Points, in no order, along strands that fork, close into loops and pass close to each other.
Two points are linked if the straight distance between their rows is under 56.4. Some points are linked to none.
lik: [-14 -11  18 -13  12  17  18  23 -11 -16  -5  10  -5   4   6 -23   9   6
  -4  -3 -13   4   8   2   2   0 -10]
tul: [-18 -22   2 -28   0  34  13  15 -10 -15  -6  -5  -5  -3   2 -16   5   1
 -11 -14 -15 -10  -1 -13  11 -10  -8]
Vuvot: [  6   3  14 -22  -3  37 -11  11   5   7  -3  -1 -11  -5  29  10  -8   3
   1  -6 -14   2 -13 -12  10  19  23]
Zema: [  4 -10 -28   5   2 -10 -10 -10   6  -9 -12 -16  -6  -5 -28  -1   9  -4
  -8   2  25  -3 -11  11 -21  13  12]
Gil: [-20 -11   0  -5  14  38   1  23 -14 -17 -29 -16 -23   0  16   8  -1  12
  -8  -6  -5   9  -6   4 -15  -2  11]
Nerek: [  6   6  -3 -17  -6 -20  23 -12  18  -4   6   7  -3  34  -8  13  -5 -19
  14  18  -7  16  12  -4   0 -10  -3]
Fidos: [  9  -4  18  16  -8 -15  -2  15 -39 -10   5   9 -10  -5  18  11  -7  -3
  13  16 -15   3  -2   5  -2  22 -11]
Zar: [  4   0   2   1 -17 -11 -22  -8  14  14  10   4  15 -10   3  -3  -7   3
  14 -11  -4  -7  13  -4  16   3  -7]
neno: [ 13   7 -12  -7   1   6  17 -13  24  -2  -7   2 -20   8  -8  22   5  -5
  -3  -7   3   2   9 -15  17   2   2]
Bilez: [  4   3 -15  -5 -30  35  -2   0  18  16 -13  10   0  -9  -6  18 -31 -15
 -16 -15  -5  -1  -3 -13  30 -12   6]
Zeti: [  8  12 -14   1 -13   9   9  -1  20  10  -8  11  -5  -1 -16  23 -14 -16
 -15   2  -3  -6  -2  -9  18  -4  12]
babip: [ -8   4  -2   8  -4  35 -14  -5   8  26  -7 -10   9 -23  -4 -15  -5  20
 -14  -8  12 -19  -4  -6   7  -2  18]
Diz: [ 15  10  16   2  15 -40  14 -13  -9 -11  27   3  -1  10   0 -13  14  -5
   2  17   6  10  -6   8  -7  12  -9]
mok: [-14  -4 -18  16  -2   2  13 -11 -10  -7 -23 -20 -23  -3 -17  16   4  15
  -9   7  13  -8  13  -2 -13  -5  -3]
mosat: [ 12 -13 -17   9  14  12   8  -1  -7  -3  -3   4   7  -5 -25 -13  13 -15
 -18 -13  20 -15 -28  -3   8   9   0]
pivut: [ 13  -6  -4  15  -5  -8 -12  21 -17  -9   4  22   7 -24   2  13  -8 -24
  -4  -7 -13 -11 -25  -5   8  11   0]
Rolor: [-12  -4  -7   8  -8  41  17  14 -30   5 -24   4   6  27   0  17 -22  -9
 -12  -1  10   7  -6   5  -7 -18   7]
zukam: [  9 -11  12  14 -13  10  -7  19 -32  -1   1  15   0 -14  15  13  -9 -10
   6  -1 -20 -13  -4  -8  21  15 -13]
gelu: [  1  -1  -6  -2  15 -28  -1  -4  15 -15  14  -7  -7 -24  -3   0  13   7
  -2 -28  -6  -2  14 -14  11 -18 -15]
Valem: [  1  17 -10   5 -19 -24   8 -14  -9  15  14 -19  -4   1 -22  34  -2  -5
 -12  28  -9 -23  -5 -11   2 -13  10]
gope: [ -2  12   6 -17 -27 -10  15  -4   8   7   4   8  -8  18  -1  27 -10 -13
   6  33 -23   0   7  -5   2  -1  -1]
veg: [-14   7  14   4  13  26  -4   4 -11  -1 -18 -23 -27  -7  19  12   7  33
  -1   6  -3   4  10   3  -9   3  11]
laz: [  9  12   0 -10 -19   7   2 -29  21  27   3   0   2  10 -15   6   4   8
   4  14   7 -13  15  -6  16   8   4]
zifab: [  2 -12 -23  -4  -9 -14  -4  -8   8   4   3  -1  26  18 -35  -8  -3 -24
  -1  -4   7  -3   1   6   6 -26  -2]
rolen: [-10  30  26   1   2 -20  -5 -17  18  18  10 -14  -1   3  27 -11  -4  30
   7  26  -2  23  26  20 -15  -4   2]
Zoge: [  4 -16 -17   0   4   2 -14  24  20 -19 -14  26  -1 -21   7 -10   0 -16
   3 -29  -1  12  -5   7  -4   8  -8]
ker: [ 17   5   6   6 -15 -26   2 -14  -4  -5  14  -2 -25 -12  14  28  -1   4
  14   6 -14   2  20  -7  15   9 -26]
Demis: [-10 -20   2 -18   3 -28 -17   0 -24 -21  18 -23   6  -6   9  -5   4   2
  16 -14  -5   0 -12   0 -17  -6  -7]
zeg: [ -7  -2   8  21  -3  11  20   9 -18   3 -13  10  -6  12   8  13 -15   1
  12   6  -8  10  25  -1  10 -12 -14]
zug: [  2  -6  -7 -31 -17  26   8   9  -1  -9  -4   5 -15  -8   2  12  -7 -18
 -19   9 -12  -9 -28 -15   1  13  13]
Pivip: [ -6  -1   0  16 -18  -8  -2 -23  -8   6 -15  -8 -10   9   1   0  -6  17
  19  28  14  12  26  19 -19   9 -12]
zam: [ 23 -18 -12  17   1 -29  -9  -6 -16  -9  14   7  15   5 -19  -1   7 -26
  13  -3  11  -5 -15   6   4   4 -12]
Guzit: [ -8 -23 -10  -5  16  15   0  21 -25 -26 -13 -13 -13   1  13   8   0  -3
   2 -22   0   6 -15  -2 -10   2   2]
dod: [ 14   6  -2  18  30  -5  -6 -14   5  -3   0 -22 -15   4   9  15   9  14
  10 -21  14  11   8  -3   9  -1   6]
rubab: [ 17  -5   3 -14  23  -4  13  -8   8 -21  11  -4 -23  -6   5   1  22   0
   0 -18   2   0  -7 -18  11  16  -5]
vut: [ -1  -7  -2  -5  22  -4   1 -13  22 -16  -6  -5 -11  -8  -7 -30  30  16
  -4 -11  21   3   5   8  -5  16 -14]
kem: [-28 -13  -9  -7 -16  34  -8  13  -8   7 -17  -7  16   1   1  -5 -24   4
  -4 -23  -4  -3   8  -2  10 -29  -4]
Dezom: [  8  23 -15   0   5 -11  -9  -5  36   5  -2 -16 -21 -19  -6  23   3   6
 -17  -1  -1  -1  -2  -8  -5   5  31]
rodu: [ -5  -8  -3 -23  -4   3  -9   4  25  -7   4  -1  -7 -33   4 -14   8   7
  -9 -14 -13 -10  -3 -14   3   1  -2]
vobur: [ -7 -15  -2 -24  12  15  25  10 -17 -23   4  -4 -12  -5  -9  -8  20  -8
 -21  -3  -8 -17 -21 -18   1  -1  -7]
Bepul: [ -1  -1  21 -10  -9  33  -7  19 -23   3  -8   4  -7  10  26   7  -8   6
   8  12 -12   5  -2   5  -4  22  17]
Kopig: [ -8  -5  10   2   6 -15 -14   7   3  -3   7   0  12  -5  13 -16  -3   8
  15 -18  -6   8  11   5   1  -4 -10]
mibe: [ -6  15  12  25 -21  -1   7  -5 -19  33   5  -4   0  -1   2  24 -19  14
   8  22 -15 -11  21  -5  14 -11  -6]
Fele: [-12  -7   4 -16 -19   9  26 -10 -17  -7 -10  -5 -14  32   0   9   2   2
   6  33  -6   3  13   1 -14   3 -12]
sol: [ -1  -7 -22  -4  17   0  -7  20   9 -16  -4 -11 -12 -29   2  21 -11 -12
 -11 -36  -7   3 -20 -17   4 -22  20]
lali: [-21  11   7  -2  10  -8   6  22  22  -7  -7  14  -1 -15  -1 -21   6  10
 -17  -4 -11   5  12   6 -10  -8  -5]
lebif: [ -2  14   6   5   3  38  18  -7 -19  19 -12   0   0  17  -8   8   4  11
 -13  18  20 -11  -5   1 -13   4  19]
lemir: [-22   3   5   6 -27  24  -2   0 -20  24 -12  -3  11   0  -6   0 -10  17
  -6  19  -1 -20  11   3  -4  -5   3]
Bufu: [ -6   7  11   1  -3  34  12   8   4  16  -8   3 -11 -18   9   5  -6  17
 -11  -5 -15 -13  18 -18  26  -4   1]
Veru: [ 14  28  13  -2  21  32  -2  -3  25  29   5   6   8   3   7  -4   2   7
 -12  -6  11   0 -14  -5  12  11  35]
Fes: [-16   9  11   4 -16  20  -4  -7   2  17 -19   0  -7  -9  -2 -10   5  30
  -2  22   7  -9  19  11 -10  12   2]
Rig: [ -5  -1   8 -13 -25   2  15  15  -8  -6   0  24   4  15  -5  19  -8 -31
  -4  28 -24  -3 -12  -1   6  -6  -7]
Bupap: [  4  19   9  35 -15   9  13   2  -3  25 -14  25  -2  -6 -10  10  -7   3
  -7  25   0 -10  16   7   9  12  -5]
Vit: [ 21 -25  -9  -3 -13  -4 -14 -10  -4 -11   7  12   5 -16  -4  -1  10 -17
  11 -14  -2 -16  -9 -11  20  13 -26]
napi: [-22  -5  -8 -16   7   0  20  28   1 -15  -8  15   6   7 -19  -7  -3 -21
 -19  -1  -6   7 -18   7 -13 -19   4]
mov: [ 20  10   7   7  -1 -13  14 -21 -27  14  25  -9   5  28  -2  23   1 -10
  11  20  -1 -10  -9 -11   9   5   1]
divu: [ -5   2   1  -8  -1 -15   3   2  -3  -7   6  -4   0  -1  -9   2   3  -4
  -6   8  -2  -6  -9  -1  -9   3   6]
guzap: [  4   4  -6  37  -1  18  14  -2 -20  13 -18   8   0   3 -17  12  -8   2
  -6   6  16 -10   8   3   8  -2  -2]
kosum: [-12   5  10 -28  -5 -15  -1 -11   3  -7   9 -23  -8  25  18   7  -5   7
  21  17  -9  20   4   4 -21  -4  10]
kat: [ 10   8  -1  23   5 -13  -2   7  11  -9  -5  16 -14 -13  12   5   3   2
   0  -8   1  11  16   3   2  15 -11]
pozep: [  1  -6 -19   4  15 -19  -9 -21  18  -7  -4 -25  -5  -4 -21 -12  18  13
  -1 -11  24   1   9   8  -9  -2   2]
dupi: [-11   2  -1  20   6  14 -27   5  -6  14 -13 -17   7 -20   4  -5  -4  22
  -2  -6  12  -9  -8  10 -11   7  19]
sobo: [ 16  11   2  17   0 -40 -21 -16  11   3  13  -2   6  -4   2 -12   3   4
   8  11  16  14   4  22 -15  21   1]
Lem: [ -2   4  22  22   8  12   2   6 -20  20   5  16  25   7   3 -18  -4   7
   7  -1   3  -8   6   3  12   1  -4]
vaz: [ -7  -4   2  -7  13 -25 -12  -8  10 -15  -2 -18  -3  18  21  -5  -7   3
  27   4   2  36   4  20 -25  -7  -1]
Fedat: [  4 -11  -1 -24 -18  26 -12   5 -10   1   5 -12 -11 -20  16  12  -8  -3
  -6  -4 -16 -18 -21 -23   7  13  13]
fetez: [ -3   1   4  -1   3  35  19  14   0   3 -21  23   3  30   5   8 -17 -13
   1  -6   5  21   1   7   7  -4   9]
Zom: [  8  14   7   1  -7 -36   7  -6  22  -1  14  25   9  10   8 -17  -2 -10
  10  19 -10  22  19  12  -7  -1 -21]
vobig: [  4 -11 -24 -14  12  13 -13  10  26  -8  -6 -13 -17 -34  -3  -3  -4 -11
 -25 -15   6   0 -41  -9 -15   2  32]
bon: [ 10 -13  -7 -19   7   0  -8   3  23  -5  11  11   8 -24  -8 -33  15  -9
 -11 -16   4 -11 -22  -6   2  13   0]
vofi: [-21 -12   0  11 -24  -3   4   3 -11 -11 -26   4 -13  -5  -6  -6  -5   8
   3  24  -1   3  23  16 -16   8 -20]
Zub: [ -1  -1  12 -12   6 -15  28  -7   5  -4  13  12   9  32   6  -7  -6 -15
  23   9 -17  20  17  -5   9 -20 -20]
pefo: [ 15   8   9  -2  19  -8 -21   2  25 -12   4   9  -8  -8  24 -20  21  10
   1 -10   9  16  -6  14 -10  34  -3]
kadi: [  2  -8  10   4   0 -28   5  16  -2 -16  12  34  12 -11  -1 -22  10 -15
   1   3 -15   4   3   7  -1  -6 -32]
ligo: [ -8   2   2  -5  37 -25  -7  28   1 -13  14  -4   8 -21  -1 -16  11  -3
 -11 -23  -2   2 -28   4 -19 -10  14]
povu: [ -1  -4   0  10  -6 -39 -16 -14  -3  11  27 -12  27 -10 -17 -11   0  -2
   9  -3  -6 -18   7  -5  13 -25 -14]
nulo: [ -3   9   1  24  20 -14   2  12 -19   7  13 -11  15  -1  -4   9 -12  -1
  -2 -15  -2  -6  -8  -9   7 -21  14]
madag: [  8  -5  -6 -36 -12 -21   4  -6   9 -14  20  13  10   2 -25   6  19 -30
  -8  14 -12 -14 -28  -7   1 -13  -1]
rato: [ 12 -12   2 -22   5 -16   6 -18  -7 -19  22  -4  -7  -7 -10  -9  29  -6
  -1   0   1 -17 -13 -14   7  14 -19]
Teg: [ -4  24   6  19  -4  11  12   5  14  18  -9  21  -3 -20 -10  -8   5  11
 -26  19  -2 -17   6  -1   3  15   4]
bik: [-11  12  -1  19  -3  -2   6 -18  16  13 -22  -2   0  20  -6  -5  -9  14
  16  26  15  23  31  23 -20 -10   3]
Pef: [ -7  -8   0   5  -5  46  14  -3 -13   8 -21  -2 -13   0   5  13  -3  17
   0 -10   3  -7  23 -13  19  -9  -9]
gogeb: [ 18   5  11 -14 -20   1 -10  -3   4   7  14  13  -2 -18   9   4   4  -6
  -1  12 -15 -19 -14 -12  11  34   2]
Mek: [ 11  -7  -7  12   6   6   3 -12 -15  12   6  -7  19  40   5  12 -17 -10
  30 -16  10  14   9  -6  11 -22   0]
kag: [  8   0  19  -5 -17 -20 -10  -6   7  -1  11  20  10  -1  12 -24   5   1
  12  13  -4   7  12  14  -1  26 -22]
lave: [ -3  -8 -14  -1  17  10   7   4   0 -11  -1 -14 -10  -8   0  18  -2  -1
  -3 -32  -3  -3  -1 -22  19 -19   3]
zapo: [ 24   8   7  24  17 -29   8   6  -6  -1  23  16   8   7  12  15  -7 -18
  15 -14 -10  10   5 -10  22  -9 -11]
ros: [-10  10   1   7  -8 -26  20  -7   8  -4   3   4 -13 -17 -21   3  14   4
 -18  19 -13 -16  14  -8   5 -13 -20]
nid: [  1  -9   1  22  -8   6  -5  15 -17   2  -7   6  -3  -8  16  21 -19  -1
  16 -17 -13   0  15  -9  22  -5 -13]
sepuv: [ -8  26  -1 -13  -2   2  17 -13  23  22  -1 -11   2  29 -18  17  -7   4
  -9  19   6   2  10  -1  -5 -17  31]
bube: [-14   3  -8  -1 -24  32  -5  -8 -12  25  -8 -20  -2 -19  -7   5  -8  18
 -24  11   1 -32  -7 -13  -3  -1  16]
rit: [ -6 -15 -22 -20  -6  -6   8   1  20 -10  -4  11  14  -3 -34 -13   6 -25
 -12 -12  -2  -6  -5  -2  10 -29 -14]
Bedum: [ 12  -2  17 -12  20  -5  13   7   1  -9  16  22  12  18   4 -19  14 -14
   8  -9   0   7  -9  -2  10  13  -9]
tevu: [-10  -3  20  14   3  31   4  14 -50  16   0   1  21  13   6 -16  -1  13
  -2   9   4 -14  -5   8  -9   1   3]
Lefez: [ -8   9  -7  -6   4   8 -24   8  36  14 -13  -2  21  16   2  -2 -18  -4
   7 -16   6  22   5  17  -3 -17  25]
Nafuv: [-10  -6 -10 -31 -14   5   8  22   7 -19 -10  22  -6  -9 -10  11  -8 -25
 -20   7 -15   1 -25  -2  -9  -5  11]
kon: [ 10  22   4  16  -2   1  -2   2  16  14 -11  17  -1  18   9  16 -13  -3
   8  13   6  20   7  15  -9  16  21]
pibo: [ -9 -17  -3  -9 -27  10   5  13 -12 -11 -16  25  12  16 -12  -5  -8 -27
  -2  19  -6  -2 -14  13  -5   3 -14]
devap: [  5  -3 -18  -5 -12   0 -26  -9  23  13   2 -11  14 -15 -12   3  -9  -4
   0 -21   6  -9  -2  -6  14  -8  15]
Togel: [ -5 -14   5  10 -12  -8   7  20  -6 -10 -11  35  15   8  -2 -16  -8 -22
   9  15 -10  10   2  17  -2   1 -25]
nutug: [ 17  -7 -14  20   3 -19 -11 -14   0  10  16  -7  22 -10 -27  -4   6  -9
  -1 -18   7 -20   3  -9  28 -17  -7]
kif: [ 20  11 -11   5  10 -18  14  -3  24 -16  -2  15 -23   5   1  19   7 -12
   0  -2   2  18  10  -1   0  10  -3]
Nefuv: [  4   9   9  16   2  -6 -24  -3 -20  16  10 -16  10 -17   4  -4   1  17
   0   3  10 -19 -17   2  -6  24  20]
gemip: [  8  14  -4  -4  -9  -5  14 -23 -14  20  13 -14  10  41 -14  19  -2  -8
   1  30   8  -7  -8  -1 -13  -5  21]
vol: [ -6   4  20  10 -20   8  19   6 -24   8   0   5 -10   2   9  13  -6   8
   6  24 -27  -9  24  -5  18  -5 -22]
fafer: [  4  24  10   3   3 -45   6   5  17 -12  26  22  -5  -7  27 -16   6   4
  -6  11 -11  27  23  11 -13  -5 -23]
Vugel: [ -6   5  11 -33 -19   6   0  -2  13  -1  -2   1 -10  14  13  10  -5   2
   9  15 -14   7   5  -2  -6  13   7]
ritar: [-16   9  -9   8  -2  -9  -3  -7  21  15  -7  -8  10  -7 -25 -13  -1  12
 -10   1   6 -10  17   4   0 -16   6]
dupud: [  9  -8 -10  14   0  15  -2  12   2 -13 -18   9 -25 -25   9  13  -2  -1
  -6  -8   1  -1  -4  -6   3  23  -1]
Pevi: [ -1  -9 -20  -3 -14  17   1 -15  -5  10 -10  -5  18  21 -23  -4  -1 -10
  -7  -3  20 -11  -6   2   3 -10  -1]
pupi: [ -5  20  20   8  -6  -5  -3   0 -16  22  10 -10   5   7  14  13 -14  14
  11  16  -7  -1   6   1  -5   2  16]
gozur: [  0 -15  19  -5  14  17 -12   6 -14 -13  -8  -3  -3   5  20 -24  13  16
  14  -5   8  10  -2  17  -9  27  -3]
vus: [ 25  -9 -22  14 -15 -10 -23   3  -2   2   5  12  11 -27 -20   9  -5 -28
 -10  -2   3 -18 -31  -2   8  12   9]
mefu: [-12   7   9  -1  -3 -10   3 -12  12  -5  -8  -1 -12 -12  -3 -21  18  23
  -8  14   8   0  20  11  -9  14 -14]
bamur: [ -4  35  17   2   6 -32  -6  -7  34   7  23   1  -2  -5  29 -19   8  24
 -11  10  -5  22  30  13  -8  -2  -9]
tofuv: [-15   5   2   5 -25 -27  -8 -13  -8  18  15 -11  24   1 -21  -5  -4   0
   0  26  -9 -23   1   0  -1 -18  -5]
sot: [  9  -6   2  26  13   6 -13  -6 -30   4  -1 -18   1  18  20  15  -8   8
  28  -9  16  12   0   7  -8   4   4]
zok: [ 14  16  12   8  20  19 -25  -2  30   6 -12   8 -11  -2  32  -2  11  20
   8  -8   7  18   3  14  -2  28   4]
vunan: [ -3  -9   8  11   1  36 -10   7  -6  17 -14  17  23  -6   2 -29  -4   9
   3 -13  14  -7   0   9  12   9  -3]
rak: [  5  -7  -7 -23 -13 -44 -22  -8  18 -17  15   3  -1 -23  -2   0   8  -4
   8  -8  -8   2   2   0 -12  -7  -8]
nize: [ -1 -28 -11 -11  -3 -12  -6  -3 -29 -17  14 -14  11  14   1   7  -1 -16
  15 -16  -5  -7 -10 -10  -3 -17 -17]
zigel: [ -7   9   2 -14  28  13  25  -3  17  -8 -12  -5 -14  32  -3   1  12   6
  -4   0  12  20   2   4  -8  -7  14]
Lenop: [-11 -17  -9   4  -8  30   2  18  -9  -3 -17  14  12  -6  -7  -9 -15 -13
 -11 -23   0  -2  -6  -2  19 -17 -13]
Pubi: [  8   2   0 -22  -2  14 -22  10  29  -7  -4   0 -12  -6  29  20 -10  -3
  10 -21 -14  14  -5 -10   7  10  16]
dativ: [ -7  -7  -2   5 -18  35 -20 -18  -1  20 -20  -6   7   0   0  -7  -1  23
  15   3  24  -8  19  12  -5   9  -2]
gok: [-23 -26 -10  -5 -10   4   9   8 -13 -21 -24   0  -5  15  -6 -13  -1  -3
   8   9   2   9   8  14 -21  -3 -18]
reva: [ -3  -1  -9 -15   9  -4  23   8   6  -5  -1  15  15  36 -28  -8   1 -31
 -11   7  10  11 -22  10  -9 -11   9]
zol: [  5   6  16   9  -3  21  11 -16 -25  29  10   4  25  27  -7  -6   2   5
   7  14  12 -17   4  -2  10  -4  -4]
mub: [ -5  21  16   4   9 -10  13 -19   6  15   2  -8   2  27  15  -8 -13  15
  22  31   0  33  21  17 -20 -11   8]
nad: [  9   3  -4  21   3   8 -12   2  -1   9 -14  -3  -1  13  10  25 -18   0
  17  -9  10  15   6   8   2   1  16]
gugu: [  5  12  12 -10  15  18 -33   0  32   6  -6 -13 -13 -11  39   7   1  22
  12 -19 -12  11   5  -4   9   9   7]
luko: [ 17  18   7   9   3 -22 -17 -27   7  22  16 -15   9   8 -10  -8  10  12
   6  15  22  -3   1  12  -5  20  19]
gogo: [ 25 -10 -13  18  -7  -4  -5 -15   5   4   8  11  11 -19 -25  -6  16 -18
  -5  -6   4 -27  -7 -11  33   4 -23]
ladis: [ 25   3   7 -14  26  -9 -14  -8  24 -10  18   1  -6  -1  21  -7  19   1
  11 -26   5  12  -7  -6   8  21   1]
pep: [ -9   9  -5   8  13  14  31  -2 -26   5  -6 -13  -2  31 -13  15   1   2
 -14  12  14  -4  -7  -2 -20 -13  15]
mal: [ -2 -13 -13 -32 -10  12   1  -2  20  -2   6   7  15  -9 -22 -22   3 -19
 -18  -9  -1 -16 -25  -9  11 -10   0]
bul: [ -4 -18  -1   4   7  -2   7  -4 -44  -6  12 -29   6  22  17  11  -7   2
  19 -13  -6  -1   3 -14  -4 -19 -13]
sab: [ 10  21 -12  -8  -8  16  -4 -22  34  31  -5 -10   2  11 -19  13  -3   8
  -9   6  16  -3  11  -2  10  -4  31]
Sulel: [  6  10  -1   6   1   1   4   5  22   6   5  16  -5 -34  -4 -14  10   4
 -23  -2 -10 -19   2 -16  13   8  -5]
mib: [ 17   6  20   6  10 -18  17  -7 -22   1  26   4   3  19  12  10   0  -8
  19   6 -10   3   0 -12  18  -1 -14]
viset: [-16   7  -6 -13   5   1  -7   1  18  -3  -3 -26 -17 -27   0   7   2  17
 -17  -7  -7 -11  -4 -15  -6  -6  18]
ruzi: [ -7  -3  -2   5  21   3  13  -7 -13 -13  -1 -29 -23   5   7  17  10  17
   4 -15   4   1   9 -15   5  -9  -4]
bilos: [  1 -11  11  10  12 -11  -1 -11 -43  -8  13 -28  -2  14  18  -3   3  14
  16   3   9   6  -2   4 -14   6  -7]
Dabim: [  0  18  16  -4   9  20   4   3  16  22   6   4   8  -3   9  -2  -2  11
  -4 -13  -6  -6   5 -14  22  -4  15]
raz: [ -4   6 -20  30   6 -15  -3  -3  10  -4 -21 -13 -17  -4 -13  18  -5   9
   1   2  13  10  16  11 -13  -5   8]
sura: [-11 -24  -4   1 -11   5   8  -2 -20  -8 -11   3  12  30   6 -13 -15  -9
  27   8  -2  15  14   9 -10 -11 -24]
gopur: [  1 -27 -18 -22  -4  -5   4  -4 -18 -29   3  -8 -10  -7 -15  -1  20 -13
  -8  -2   3 -17 -27 -10 -12   8 -12]
Rafu: [ 17  19   3  -4  32   5   7  -5  25  -3  -2   0 -14  17   5   5  16   3
  -3  -3  14  14 -10   3  -4  18  23]
mosez: [ -8  19  32   5   0  14  -7  -3 -17  21   3 -21 -14   0  26  14  -4  38
  11  18  -6   4  19   9  -7   3  11]
naku: [  7  -9 -31  -8  -3  -1 -14  -5  25  -2  -6 -12  -6 -30 -27  -8   5  -8
 -23   0  16 -12 -28   0 -15  10  26]
Butuk: [  0  -3 -19  -2   3  10 -19  24  32  -4 -13  14  -2 -34   3  -8  -8 -10
 -17 -18  -1   7 -20   2 -11   4  17]
keta: [ -7  -8 -14 -16   0  31 -14  13  33  -5 -27   9   2  -3   2 -11 -10 -10
  -6 -20   8  20 -16  12  -4   4  15]
rof: [-12   9  -4  14 -24  -5   2  -1 -21  19   3  -4  17   8 -22  17 -11 -10
 -15  30  -5 -24 -14   1  -4 -12   8]
Tav: [  6  13 -15  11 -10   2 -25  -3  24  19  -6 -18  -8 -24   4  28 -16   9
  -2 -12  -3  -5   3  -8   9  -2  25]
Som: [  2 -14  18  -4   0 -28  -2  21 -34 -33  14  11 -10 -17  18  -6   3  -7
   4   9 -21  11  -2  10 -13   8 -19]
zonos: [-16   0  -8  26  -5  33  15  17 -17  10 -29  15   7   2 -16   4 -20  -3
 -18  -4   9  -2   3   5   8 -19   0]
samud: [ -2  -9  -2  13  -1 -32  -4  -7 -13  -3  11 -12  10   6   8   0 -18  -3
  28  -3  -6  15  13   2  -2 -20 -13]
saku: [-11   4  17  -5  -6  16  18   8 -18   8   6  -1   0   3   2   5   0   7
  -8   6 -21 -18   8 -18  22 -12  -8]
vebiv: [  5  10   5   0  25 -28  -7 -10  17 -16  14 -21 -17  -9  21   9  11  16
   8 -22   0  18  15  -5   6  -9  -9]
pon: [  7  -3  29 -14  14   4   4  -2 -12  -4  13  10   9  25  18 -27  14   5
  17   4   5  12  -3   9  -2  24  -5]
rebit: [-16   2  12 -11  21   9  27  13  11 -13  -9   9 -10  22   7 -10   6   7
   2  -1  -7  21  19   2  -1 -11  -7]
Pava: [-15   3  -6  -9  32  11   1  30  17  -7   0  -8   1 -20   3  -4  -5  -1
 -19 -36  -9   4 -17 -11   5 -28  19]
kigal: [ 12  -5   8  -5  23 -23  10  18   9 -23  15  33   3   1  12 -24  16 -13
   6 -18  -4  22   2   7  -3   6 -26]
Kubap: [ -8   7  12  -3  36 -10  -2  24   6  -3  20  -4  12 -19   7 -16   6   5
 -10 -33 -11  -3 -12 -12   7 -18   9]
lika: [ -2 -16  -8  -4   5  -7  -6   9  -3  -6   0  10  15 -12 -22 -33  14 -10
  -8  -7  12 -13 -23  12 -11  12  -6]
Zil: [ -7  -8   8   6   1  11  -1   2 -46   1   0 -15   7  17   9  -3   3   8
   4  11   8  -9 -12   6 -24  13   6]
fesap: [  1  33  -9  26   6 -28   6  23  28  -2   0  32  -4 -13  -2  -3   5  -3
 -27  10  -6  10  10  10 -20   2   3]
daker: [ 13  -5 -15  27  -6 -32 -19   6 -11  -1   5   8  20 -13 -23   0  -5 -20
  -2   4   8 -10 -17  13  -9   5   7]
voz: [-15  -6   6 -12   5 -39  -7  -3  11 -22   6  -7  -1  -1  14 -28   1   6
  11   8   0  31  11  24 -28  -7 -18]
togu: [-12  11  -6 -22  -3   2  18  -4  -1   5   2 -11   6  34 -13  17  -6 -12
 -13  16   1  -2 -12  -3 -15 -15  25]
tol: [ -2   0  -4  24  -2 -20  11 -13 -23   3   0 -12  -1  13   0   7 -15   1
  17  22   4  12  11   9 -14  -9  -6]
gose: [ 25 -15  -7 -13 -13 -17 -20 -17   5  -2  16   7  16   6  -9  -4   6 -21
  18  -6   5  -7 -12   0  10  18  -6]
zolok: [ -8 -15  -9  10  -2  18  -9 -15 -14  -4 -21 -22 -14   0   2   3   7  23
   9  -5  21  -2  13   6 -13   7  -8]
Zuri: [ -3  -7  21 -10   1  13   3 -14 -29   6  16 -15   6   8   6 -21  18  21
   5   3   1 -19   7  -8   9   8 -13]
tuli: [ -1 -25 -12   0   7   4 -16  19  -2 -27 -13  -2 -16 -28  12   1   0  -3
   4 -24  -4   5  -9  -3  -5   9  -7]
resak: [  2  -8 -26 -10 -12  41  -4   2  21  -1 -21   0  -8  -8  -8   4 -23 -14
 -19 -23  10  11 -16  -4  12 -10  15]
Gul: [ 18  21  15  -4  13  -8  -1 -24  19  12  10  -7  -7  21   8   4  12  13
  13  11  17  13   6   8  -3  21  15]
dekir: [  9   6  16 -12   5 -43   6 -12  -2 -14  29   7  -1 -18  -8 -17  28   1
 -13  16  -4 -11  -7   2  -3   8 -19]
zuki: [-10 -14 -11 -11  -5  -8  -7  -1   3  -8   7 -13  -1 -24  -3   8  -2   4
   1 -28 -14 -14  12 -22  20 -27 -14]
Legop: [ 15  -1  -5 -11   1 -43 -18  -2  16 -16  15  14   5  -7  -1 -13  11 -12
   7  -1   6  14 -10  18 -23  15   1]
nezon: [  9 -14 -19   4   0  39  11 -11 -23   5 -11  -7   4  13 -10   1   6  -5
 -14 -11  25 -16 -17  -7   1   6  -2]
fofak: [-13  -3   2   1 -23 -28 -17  13 -17  -5   8   0   7 -33  -8   9  -5  -4
  -9  14 -23 -23 -10  -3  -8 -11  -5]
piz: [ -8 -18   6   2   5  29  21   2 -26   0 -10  10  16  38   1 -19  -1  -3
  12   0   8   6   9   6   0  -9 -19]

A fork is a point with three links, a tip a point with one. Leave the first point through the second and follow the links. Name the first fork or tip that comes.
pivut, vus => Valem
rodu, viset => Pivip
gopur, vobur => rak
Valem, rof => zukam
sobo, luko => rato

How many points has the smallest loop of links through each point below? Write - if it is on no loop.
zifab => 8
mib => -
resak => 11
ruzi => 6
lik => -
pibo => -

A tip is a point with one link. Name the tips that can be reached along the links from each point below, in the order of the rows.
togu => laz, lebif, zapo
napi => Diz, Bepul, rak, reva
bik => kem, fetez, kag, piz
pon => Zub, gozur, voz
sot => Demis, kon, vunan, zol
ruzi => ligo
